Points, in no order, along strands that fork and pass close to each other.
Points whose rows are less than 85.5 apart are linked; no others are. Some points are linked to none.
K459: [-23 -56 -30  -3 -42 -22  24 -16  25 -24  22  -8   9  13  23 -10 -14  -8
 -12  29 -13 -24 -21 -41]
K228: [ 18   7  17  13 -47  13 -14   0  -7 -24 -26 -18 -25  -5  -5 -13  22  28
   4  -2  11 -48   9 -15]
K696: [-29  -8 -21  18 -27 -43  15  -2   1 -21  40  -2  34  12  18 -41 -37 -77
 -34  30  -5 -15 -32   5]
K849: [ 16  -3   9 -25 -24  33  53  14   8  -8 -28  -8 -62 -28   6  30   0 -33
 -52   8  14  11  32  15]
K818: [ 10  -8  22   7 -46 -33  -4  29   1  13  35 -16  32   6   8 -27 -19 -30
 -49 -14  -5   6 -18  12]
K470: [ 16  30 -13   4  26  28 -63  11  22  25 -13  33  11  10 -18   4  59  -7
  41   3  -4  13  25  -4]
K578: [-19  24  -8   5  28   5 -57  10  12  40  15  23  23  15 -19 -11  58 -21
  40  -1 -38  15   8  -5]
K153: [-31 -48 -33  -5 -33 -49  44 -16  32 -23  25  -5  24   7  12 -17 -53 -18
 -14  23 -10  -9 -13 -25]
K784: [ 11 -10 -14 -45   9   9  11 -22  -7   9  44   8  -5 -20  10 -12  -6  -7
  31 -19  23 -38 -17 -35]
K580: [ 34 -10  17  -1  -7  16  19  -2   2 -27 -29 -15 -62  -6   9  10   0  43
 -21  12   6  10  19   5]
K844: [-28 -19  41  24 -11 -17  11  14 -15 -45  -8   9  22  15  21  16 -18   3
 -33   4  -9 -10 -23   2]
K460: [ -9 -36 -22 -20 -11 -41  65 -14  34 -36  26  -3   7   6  -1 -26 -60  -3
 -14  29  -7 -12 -14   2]
K321: [ 22  19  17  22 -50  13  -9  13 -16 -24 -35  -2 -28   1  16 -12  18   3
  -1  12   3 -53 -22 -18]
K73: [-31  -2 -41 -15  31   1 -20  -6  18  17  16 -13  37  -5 -24  10  22  24
  32   6  -7  32  31  -9]
K265: [-43  27 -77   2  26 -38  -6 -16 -12  21  16   6   8 -18   1   3   4   6
  47  29 -29  27 -17 -26]
K34: [ -7   0  36  13  22 -15  -9  18  -3  34 -47  27   3  39 -22  43  15 -11
 -17 -18   8  26  24  28]
K913: [ 55   6  -5  -4  -1  55  -6 -19  -9   7 -35  10 -61 -34   9   8   6   9
  12 -19  26  -8  29 -29]
K309: [ -7  -4  32 -11 -12  15 -13  15 -31   1  10  -2 -12  16  23  23  29  -7
 -12  -6  20 -28 -12  -6]
K320: [ 28   0  -1 -24 -36  -5  34  16  19 -21  17 -23  12  11 -33 -13 -13 -37
 -29 -20  45   1   5  17]
K488: [-40  -8  44  12  -3  -3  24  24 -10  -7  10  -1  29  16   2  15 -22 -21
 -29 -12  17 -14 -19  26]
K358: [ -3   6  14 -12  18 -11  35 -29  -8  -3 -11   9   6   2 -32 -15 -11  20
  14 -21   2   5 -10  15]
K886: [-53  -6  -1  25  -2 -46  -5  -7 -24  34  32 -17   7 -15  24 -16 -23 -31
  -4  -8 -50  -7 -32 -15]
K382: [-33  17  -6 -21  21 -38  26 -46   1  14  12  -5  16 -23 -18 -21 -17  28
  21  -3  -3 -11   4  14]
K786: [-37   6  19  -6  27  -9 -14 -16 -23  32  21   4  18  10 -13  -5  13 -16
  20 -27 -15 -17 -12  11]
K114: [ 41  27   3  16 -31  27  -8   3 -24  25 -15  25 -23 -11   7 -13  27 -14
  11 -38  16 -29 -26  -9]
K486: [ 49 -21 -15 -20  17  38   8 -31  11  -8  19 -14 -15 -25   5 -24 -25  26
  20 -18  36  -3  15 -25]
K98: [-17  17   2 -17  37   6 -19 -21 -18  19  22  11   4  -3 -18  -4  22 -11
  46 -30   0 -27 -13  -4]
K35: [-36 -36 -16  15 -19 -51  -8  -1  -2 -10  16  -4  26  -2  19  14  -8  20
 -10   5 -33   7 -10 -33]
K342: [-41   0 -13   2 -20 -49  32 -26  -6   3  29  -3  22  -1  17 -42 -30 -49
 -11  14  -6 -32 -32  -5]
K933: [ 52  -9 -12   0  36  44  13 -35  18  -6  -5 -22 -23 -24   6 -29 -27  39
  17 -26  21  27  32   3]
K834: [-13   4  26   6  -5 -48  -1   4  -7  34  10  12  37   5  -8 -11 -30   3
 -14 -27 -19  14 -12  22]
K329: [ 21 -35  -9 -20 -20 -10  53  -3  28 -42  24  -4 -11  12   6 -20 -30   4
 -27  15   9   7 -20   3]
K398: [ 10 -10  31 -26  -8  33  16   8 -21 -15  -6  -3 -39   3  12  22  12 -13
 -16  -3  29 -19  -3  -3]
K822: [ -2   3   5  -9  50 -10   6   6  30  11 -20  23  24  26 -55  18   3  20
  21  -5   0  41  37  30]
K155: [  9 -13 -11 -10 -38   4   7   4  -3 -15  35  -5  -3  17  25 -18  19 -30
 -12  11  17 -45 -36 -15]
K206: [-34 -29 -33  15  -7 -20 -18  -5   7  -8  17 -20   3  -7   6  14  18  25
  18   4 -29 -12 -11 -41]
K581: [ 36 -16 -11  -1  45  31  12 -13  29  -8   1 -31  10 -16 -12  -3 -30  51
  11 -27  19  30  45  19]
K979: [ 14  21  31  44 -28   2 -46  25 -27  20  -7   5  -9  -4  38 -16   2 -11
 -19  -7 -43 -32 -46   7]
K156: [-51  12  -4  21  17 -32 -36  -3 -16  40  24 -10   5 -14   6  -5   1 -25
  21  -3 -74   7 -32 -11]
K20: [ 37 -22   7 -14 -19   8  42  -2  23 -46   0 -16 -49  10  20 -12  -9  10
 -37  25   9   4  -7   3]
K572: [-13  -6  46  31 -33 -10   3  28 -20 -37 -35  15   3  10  22  18 -19  -3
 -42   8  12  -6  -8   5]
K452: [-13   1  29 -12  37 -24   6  14   8  16 -17  28  23  32 -42  39  -8  10
   6 -10   4  24  15  39]
K902: [ -7   7  42  36 -53  -9 -10  41 -33 -26 -29  -3  -7   6  30   5 -17 -33
 -63  25  23 -10  -1   9]
K69: [ 18   9  19 -34  -7  13  45  11  -3  -9   2  -8  -5   0 -28  -4 -19 -56
 -25 -15  53   9  10  21]
K725: [ -2 -12   9  -3 -22  -7 -18  10 -21  17  30   3  -1   9  28   5  15  -8
  -8  -8   3 -29 -35 -17]
K858: [-30   0 -77   1  53   9  16 -29  15  -7  11 -43   8 -21   0  -6 -11  25
  40  32 -25  32  14 -11]
K409: [-39  17 -42  -9  19 -60  -6 -26 -28  35  18  11   2  -8   9   8 -11   5
  27  15 -34  15 -25 -20]
K559: [-28   9 -71   2  43  -4   6 -26  -1  -7   7 -12  -1 -17  -8   0   7  31
  49  20 -32  22 -17 -22]
K25: [ 12  15  25  42 -53  -5 -29  15 -21 -16 -18  11 -15   5  31 -13  12  -4
 -13   1 -21 -45 -39  -7]
K715: [ -7 -21  29  -5  13 -13  18  21  13 -14  -9  10  10  14 -24  38 -16  33
  -4  -8  -9  19   7  25]
K527: [  5   9 -28 -18  61  46 -21  -5  44  -3   0   0  37  -5 -29  -6   6  17
  30  18  10  46  63  13]
K515: [  0  -4 -12  -5  16  31 -13 -12   4 -29   7 -12 -21  -5  -4  12  35  36
  39   2 -18 -36 -17 -21]
K835: [ 25  29   0   8 -11   8 -57  29  -8  38  -2  22 -26  -5  26  20  27  15
  17 -24 -18 -38 -32  -2]
K449: [ 26  27 -30   0  33  63 -35   7  33 -12 -21  -7  29  -8  -5  -7  32  28
  32  43   5  41  60  12]
K908: [  3   2 -19 -16  43  39 -26 -23   2   0  15   8   0 -16 -13   5  23  19
  53 -18  -3  -7   3 -16]
K789: [ 26 -10  10 -48   4  13  14 -21   1  -2  27  -3  -1  -9  -9 -11 -16  -4
   3 -27  41  -1  14 -19]
K757: [ -4  11 -49 -24  68  36  -5 -18  33  -1  22 -22  31 -21 -13  -9 -11  23
  40  29 -11  55  54  21]
K621: [ -9  -6  42  24 -22 -24 -20  20  -9  21  10   1  30   4  16  -7 -20  -4
 -36 -18 -23  13 -14  14]
K426: [-20 -17  -4   4  -9 -52  16  -2   1   6  15   7  38  -3  -3   3 -27  25
  -5 -18 -18  13  -9  -6]
K869: [  1  -2  11 -11 -33  29  44  22 -11   7 -35   7 -28 -15  -3  29  -2 -50
 -58   1  39   9  22  25]
K708: [ 33  -3  32 -41  10  22  34  -7   2  17   3  11 -22  -9 -22   5 -27 -30
 -10 -27  52  12  35   1]
K910: [-45   4 -16  -9  -3 -64  36 -41  -6  10  13 -10  14 -22  -9 -32 -32  -1
  10   4 -13 -28 -11  -6]
K166: [-28   0 -57  -1  56   0  20  -7  36 -14  13 -33  24 -17 -12   2 -26  44
  24  29 -27  52  24  21]
K464: [ -3  -7   5  24 -50  -2 -11  18  -7 -33  23  -1  16  22  36 -19   8 -54
 -36  34   9 -39 -37  -6]
K782: [ 16   1  19   5  -8   7 -10  -3  -9 -23 -45 -11 -41   2  -6  30  11  54
  -7  21   2   9  23   3]
K828: [-11 -20  -9  21 -35 -20   8   7   4 -45  27   4  30  25  30 -21 -17 -62
 -43  34   4 -16 -38  -1]
K568: [  7   9  20   5 -33   1  15  33 -26  27 -23  10  -5  10   8  12   1 -41
 -56  -7  36  14   2  24]
K852: [ 45   5  -7   0  39  59 -28 -22   3  -4 -17   9 -24 -18 -12  11  11  27
  40 -19  19   5  26 -24]
K799: [ 38  21 -17   1  37  55 -34   6  31  -3 -46  -1  -3   0 -13  11  29  26
  12  42  13  50  77  14]
K747: [ 26  14  11  12  -9  28  16 -13 -21   7 -39  23 -28  -3  -8  -7  25   0
  12 -28  11  -4 -14  -5]
K53: [ 13   8  19   0   5   9  33 -15 -21  11 -44  25 -15   6 -17  -1   3  -7
  -6 -27  15  14  -3  13]
K697: [ 28  26  -2   1  27  23 -45   8   8  17 -45  36 -20  19 -22  22  58  -7
  29  13  13  16  38  -5]
K126: [-33   6  43  -6   9  -5   5   3 -20  37  34  -3  25  12   0 -15 -12 -33
  -7 -26  19 -19  -6  30]
K545: [  7  15  36  31 -44   4 -13  32 -41  31 -21   3 -10   3  37   3   1 -36
 -52   8  13   3 -19  14]
K798: [ 13  -8  -9 -17  48   1   6 -20  20  12   0  -3  20  -2 -35   3 -16  45
  24 -15  15  29  38  21]
K159: [  7  16  14  12  13   2 -39   9 -10  20 -54  25 -15  27 -15  29  48   4
   4  -2  -3  20  33   7]
K705: [-48  17 -19  14  10 -18 -39   5   3  33  24  -7  19  -6 -12   3  28  -6
  26  -4 -58  21  -6 -16]
K296: [  7 -10  20  10  12  -1   7  17  23 -41 -36 -12  -9   2 -20  34 -14  58
  -7  18 -11  30  26  19]
K33: [ 18   8  -7   8  23  23 -22  10  27 -22 -42  -4   4   5 -25  24  17  59
   5  22  -3  51  43  20]
K693: [ 36  31  13  12 -18  21 -42  22 -14  34 -25  26 -43 -11  19  17  30  -8
  20 -32  15 -40 -11  -7]
K337: [ 12  -7  -7 -15 -41 -38  25   4  12   1  33 -16  36   5 -16 -36 -16 -20
 -20 -17  20  -5  -8   6]
K408: [ 16  15  15  22  -4   2 -48  20 -19  43  14  13  -8  -1  31  -6   7  -6
   2 -17 -54 -11 -52   9]
K906: [-17 -15 -18   8 -10  11 -16   1   5 -27  14 -15 -13  -2  14  14  28  26
  27  10 -23 -54 -22 -34]
K539: [ 24  -4  14 -14 -42  15  20  10 -10 -43 -13 -18 -41  15  18   1   6 -19
 -33  37  28 -27  -8  -5]

A fork is a point with three links. Follow the links from the first point to the second and name the forks in between, in order.
K156, K708 | K452, K789
K337, K786 | K908
K799, K155 | K296, K20
K320, K329 | K789, K452, K296, K20
K858, K486 | K296, K452
K933, K464 | K452, K296, K20

Follow the links from the first point to the second, and from the first to the third. Name the last point that the two ways share.
K559, K459, K486 | K296
K844, K913, K69 | K908
K156, K166, K69 | K452
K409, K580, K798 | K296
K578, K725, K486 | K452
K913, K69, K849 | K908

Name the points in between on the shortest way along the links from the first point to the second, in order.
K786, K902 | K126, K488, K844, K572
K835, K358 | K693, K114, K747, K53
K409, K697 | K265, K559, K858, K166, K757, K527, K449, K799, K33, K296, K715, K452, K34, K159
K708, K459 | K789, K486, K933, K581, K798, K822, K452, K715, K296, K782, K580, K20, K329, K460, K153
K35, K869 | K206, K906, K515, K908, K98, K786, K126, K488, K844, K572, K902, K545, K568
